Points on a hilly landscape, in no order, each with its height.
A ball rolls from a point to whichever of its 3 nearest points has the largest drop for the distance, and stops where none of them is lower. Distance is the straight distance between rows; heights are no part of it.
k607: [119 113  84 117 129 149 124 100 123 209 121 124 132 169 207 132 146  78
 108 115 135  97 102 175]  h=465
k50: [156 100 140 122  61 130 116 162 123  36 125 115  98  20  84 144  96 208
 135 109 143 138 112  83]  h=534
k124: [107 126 100 115 150 140 121  95 112 218 112 132 140 193 191 135 162  57
 106 112 131 106 118 173]  h=252
k642: [156 116  82 125  64 156 106 135 111 104 127 135 102  64 138 137 111 166
 130 118 144 108  99 139]  h=846
k392: [165  72  49 101  45 183  87 129 132 154 119 131 102  62 165 159 117 146
 117  99 157  95  71 140]  h=577
k153: [118 140 166 148 193 121 145 130 126 127 128 122 152 174 110 111 129 112
 131 148 124 146 164 112]  h=486
k405: [114 151 134 121 167 126 122 111 133 179 127 128 154 171 144 108 146  82
 118 132 121 139 139 136]  h=414
k678: [158 104 147 131  63 120 126 163 126  31 127 113  97  27  74 137  99 209
 136 114 139 135 118  76]  h=479
k223: [112 147 118 116 154 129 128 107 123 196 121 131 145 174 167 118 156  72
 116 123 121 122 129 151]  h=198
k349: [137 133 171 136 125 111 138 142 135  78 131 118 121 105  82 119 111 158
 153 153 121 157 139  93]  h=491
k245: [116 131  92 117 135 134 127 110 127 199 123 132 140 165 189 125 142  83
 118 114 125 109 106 165]  h=374
k519: [143  88  55 108  57 164  94 108 152 176 116 123 106  94 179 161 132 121
 108 112 143  92  77 169]  h=482
k928: [125 139 184 139 135  96 160 140 135  61 134 119 125 127  73 108 101 160
 147 157 107 167 157  94]  h=620
k971: [109 158 145 128 179 124 127 104 132 180 130 120 157 183 135 109 141  81
 113 141 123 140 144 139]  h=526
k62: [118 109  92 113 102 145 109 124 122 144 120 136 135 115 162 145 127 123
 108 106 133 118 117 147]  h=415
k939: [130  94  65 113  82 153 105 115 137 167 105 120 126 104 167 155 125 127
 108 111 136 111 100 165]  h=389
k961: [128 130 152 138 130 118 127 132 122 107 139 129 130 126 107 124 142 124
 129 130 134 125 133 117]  h=94
k496: [148 109 149 128  81 113 128 163 133  34 144 116 103  50  74 147 101 201
 141 116 136 136 123  83]  h=554
k381: [111 158 160 133 192 124 137 106 134 164 134 122 153 196 121 106 133  83
 112 145 117 142 149 131]  h=535
k545: [118 148 184 144 158  87 165 143 137  80 123 115 127 140  82 113 119 151
 153 158 106 149 163 107]  h=709
k615: [143 123 159 139 120 105 141 159 139  47 127 123 109  79  71 130 113 183
 157 145 120 161 146  69]  h=650
k613: [151 116 149 136  87 103 145 162 138  27 143 127 112  64  67 138 112 199
 153 133 122 144 133  72]  h=612
k986: [106 155 113 123 195 138 136  77 122 227 131 135 155 238 183 132 165  56
 109 125 123 118 147 177]  h=444
k674: [128 137 165 142 136 107 141 131 128  96 136 111 121 125  94 120 133 134
 142 147 124 132 144 115]  h=304
k135: [137 129 169 138 120 111 141 156 138  57 129 123 117  89  73 125 112 174
 159 153 115 168 150  72]  h=622
k709: [ 98 169 173 143 219 101 161 107 147 161 136 122 161 226 113 108 143  75
 108 142 105 140 156 133]  h=563
k75: [123 113 117 122 111 139 111 136 114 123 124 139 135 111 137 133 128 126
 115 111 135 117 127 132]  h=296
k134: [118 136  98 118 129 132 127 112 130 192 130 139 139 162 181 124 146  87
 119 117 125 115 108 162]  h=457
k597: [118 148 191 143 150  86 165 144 141  61 133 125 130 140  74 109 112 157
 146 156 105 164 163  97]  h=658
k212: [155  79  56 106  47 170  87 116 144 170 121 125  98  83 173 162 121 128
 114 107 149  99  68 163]  h=519
k68: [116 138 150 149 185 123 139 122 129 131 125 123 146 165 125 112 138 109
 132 145 132 144 156 114]  h=425
k249: [119 139 129 139 151 131 128 123 134 131 146 134 144 145 127 129 147 114
 123 134 132 131 143 129]  h=318
k189: [158 103 155 129  67 114 130 177 128   6 132 118  96  26  54 130  93 206
 150 122 129 142 115  64]  h=254
k364: [105 147 124 118 161 134 130  88 112 218 127 131 150 208 173 132 162  61
 109 124 130 118 138 166]  h=253
k466: [105 156 195 142 181  81 173 153 127  81 120 127 142 156  75 106 116 142
 152 153  97 164 178  94]  h=748
k991: [157 106  77 122  57 158  94 139 112 100 118 136 101  47 128 137 110 176
 137 114 145  97  98 142]  h=790
k605: [114 143 111 124 145 128 127 112 134 176 136 139 144 155 161 124 144  91
 120 126 121 130 123 148]  h=684
k821: [110 156 193 141 193  86 169 149 119  97 124 127 140 173  83 106 113 128
 153 152 100 154 179  96]  h=820
k555: [160  94  56 111  51 171 101 122 123 128 123 132 106  78 156 153 120 147
 121 109 148 104  84 143]  h=773
k503: [107 176 204 146 210  85 185 133 119 110 142 138 146 211  84  89 132 112
 149 161 102 160 175  94]  h=797
k258: [122 112  81 102 111 144 108 120 124 178 124 127 137 129 164 146 116 111
 114 113 128 102 109 168]  h=595
k206: [133 132 172 137 124 112 126 138 125  92 134 119 114 104  88 123 120 145
 146 143 122 139 135 104]  h=423
k959: [141  90  58 113  62 163 103 112 144 155 112 125 110  93 167 151 123 128
 107 116 146 110  83 160]  h=407
k275: [105 168 132 129 202 127 145  83 120 212 133 127 165 230 170 116 164  59
 112 127 125 122 151 165]  h=539
k730: [141 121 152 135 116 113 123 159 138  71 134 127 110  72  99 129 115 174
 151 132 125 149 125  89]  h=690
k461: [148 101 120 118  57 142 103 151 128  58 122 125  91  14  95 147 102 200
 130 113 144 136 111 107]  h=614
k504: [153 103 142 122  72 128 119 160 127  46 135 117 100  40  82 143 103 207
 136 114 142 131 114  90]  h=545
k612: [105 158 186 148 212 105 165 125 130 127 137 132 147 218 103 102 130  87
 125 152 108 148 163 117]  h=755
k974: [145 112 136 127  79 127 113 152 131  60 143 126 101  48 100 145 103 197
 137 117 139 131 115 109]  h=596
k549: [109 168 144 127 184 120 141  85 125 191 136 119 165 210 146 107 155  70
 102 129 127 127 148 154]  h=580
k141: [104 165 195 149 215  99 180 128 128 119 134 136 142 225  97 105 140  91
 133 150 101 156 166 106]  h=762
k775: [151 112 108 119  65 140 100 145 115  78 123 131  99  37 115 146 102 189
 134 116 142 118 108 132]  h=704
k322: [109 152 128 118 157 128 122 101 116 196 123 133 153 188 155 114 152  65
 111 129 122 130 133 153]  h=31
k205: [121 138  85 112 129 135 124 114 129 183 133 136 134 154 176 136 131 102
 122 117 123 109 106 165]  h=544
k296: [129 102  62 107  92 154 100 109 134 188 103 122 124 114 177 150 124 112
 115 112 139  97 105 169]  h=492
k306: [114 142 136 140 173 128 132 120 138 150 133 130 150 160 131 114 142  97
 125 138 130 144 149 123]  h=300
k592: [ 98 176 212 150 214  86 193 131 121 107 134 144 140 224  87  95 145  97
 146 161  99 163 180  95]  h=780
k648: [102 134 106 118 171 147 121  86 116 227 127 139 149 225 183 143 162  51
 110 119 131 106 132 179]  h=329
k42: [104 167 161 136 198 110 147 100 138 177 135 118 171 209 126 103 139  77
 104 137 114 132 152 146]  h=547
k411: [144 116 153 139 109 107 142 161 142  49 133 128 114  75  76 138 117 189
 153 133 125 156 138  75]  h=649
k843: [124 130 128 135 130 131 118 128 125 123 144 138 135 134 119 133 146 122
 123 128 137 122 135 127]  h=273
k554: [170  67  40 105  40 176  81 137 140 144 112 132 104  46 170 165 119 159
 121  93 160  89  72 142]  h=613
k726: [131 121 137 135 116 129 115 135 116 114 137 135 131 117 122 128 133 126
 122 123 134 121 130 126]  h=225
k684: [163  94  67 113  49 160  93 143 117 110 105 138  97  40 130 151 114 170
 134 114 149 101  94 140]  h=770
k794: [135 136 179 138 131 105 150 151 128  60 132 121 124 112  69 117 101 167
 158 155 111 169 155  78]  h=566
k863: [162  96  59 112  56 164  98 136 112 120 115 133 103  58 139 147 116 162
 131 116 146 103  91 137]  h=703
k837: [133 113  78 112 112 155 112 104 119 203 121 122 130 142 193 138 123  99
 117 115 134  86 103 177]  h=575
k125: [137 106  77 125  73 159 112 129 126 119 113 130 117  96 155 134 123 141
 114 112 139 116 106 143]  h=427
k475: [111 141 126 131 150 127 121 119 141 152 138 138 143 150 139 125 149 107
 124 128 130 135 138 136]  h=550
k744: [106 174 209 144 204  81 187 147 118 100 143 140 138 199  76  94 128 120
 157 168  95 160 175  88]  h=811
k491: [113 151 162 146 197 122 142 119 123 141 134 122 150 190 113 103 125  98
 124 150 122 148 152 120]  h=522
k581: [121 133 105 119 132 131 116 119 127 156 144 142 142 144 151 136 133 110
 118 121 126 118 121 152]  h=137
k57: [121 142 166 150 174 102 154 131 132 103 123 114 136 148  99 115 135 133
 145 151 122 137 163 110]  h=166
k283: [ 99 146 100 119 192 147 124  82 120 245 129 143 148 240 192 133 163  39
 109 126 127 112 132 192]  h=517
k630: [111 128 104 116 142 135 127 110 120 209 114 132 143 181 184 124 155  65
 114 117 126 114 125 162]  h=287
k783: [119 138 143 154 164 118 138 127 131 117 139 120 141 151 118 120 142 118
 134 142 135 140 152 120]  h=490
k575: [131  93  70 113  78 159 109 119 133 143 107 128 119 101 164 151 123 134
 112 112 141 111 100 159]  h=237
k718: [108 147 106 115 148 130 122 109 132 189 125 137 148 163 173 119 151  82
 118 124 122 126 123 151]  h=431
k78: [115 155 191 150 206 101 170 131 118 119 135 132 142 199  97  99 122 109
 134 154 113 149 165 107]  h=729
k570: [137 124 138 138 110 127 116 152 127  96 129 128 108  77 123 121 123 154
 141 119 126 131 113 114]  h=435
k707: [170  76  49 107  40 167  95 140 128 136 107 136 102  48 151 156 117 164
 126 101 154  89  82 137]  h=625
k83: [142 119 122 126  84 133 111 150 128  78 137 131  98  50 112 138 108 190
 132 116 135 123 113 130]  h=642
k215: [168  64  41  93  42 182  77 126 142 163 113 127  99  50 184 167 118 154
 116  93 159  86  60 151]  h=634
k14: [145 119 135 136  98 121 117 150 135  74 140 128 103  57 113 134 111 183
 140 118 134 129 109 114]  h=636
k692: [123 122 104 113 120 136 111 124 127 147 138 143 138 129 147 145 127 114
 113 106 130 113 121 151]  h=440
k633: [116 151 179 143 199 104 161 136 121 114 129 124 144 177  98 105 121 121
 138 152 112 141 166 100]  h=635
k355: [132 123 156 136 115 118 121 146 119 100 127 127 114  92 112 123 126 137
 142 128 131 128 122 115]  h=495
k158: [101 170 138 128 189 127 148  84 131 204 132 120 162 220 157 117 159  70
 107 131 124 118 151 159]  h=587
k342: [139 123 105 140  90 135 112 144 120  98 129 131 113  78 136 122 119 159
 126 119 135 115 109 133]  h=301
k822: [127 119 118 140  96 135 116 145 123 103 121 134 122  84 136 116 128 143
 123 112 136 121 112 123]  h=362
k358: [143 120 145 138 104 117 125 158 139  62 137 122 109  62 100 138 114 186
 148 122 125 142 121  95]  h=670
k261: [127 136 177 140 136 101 148 135 131  84 129 116 120 128  86 116 119 144
 145 152 121 142 150 102]  h=419

For each start below, name the point where the ball stops.
k744 | k306
k503 | k306
k730 | k678
k928 | k961
k709 | k306
k134 | k322
k549 | k322
k821 | k306
k135 | k961

Call two points neighbours if one is among the 3 nearest of the other. Go from one point of each pair to the other, from neighbour to neighbour, staying as low as possible. Name the highest point that can't be avoided.
k342 and k581 | k692
k342 and k306 | k822
k124 and k322 | k364
k306 and k961 | k249
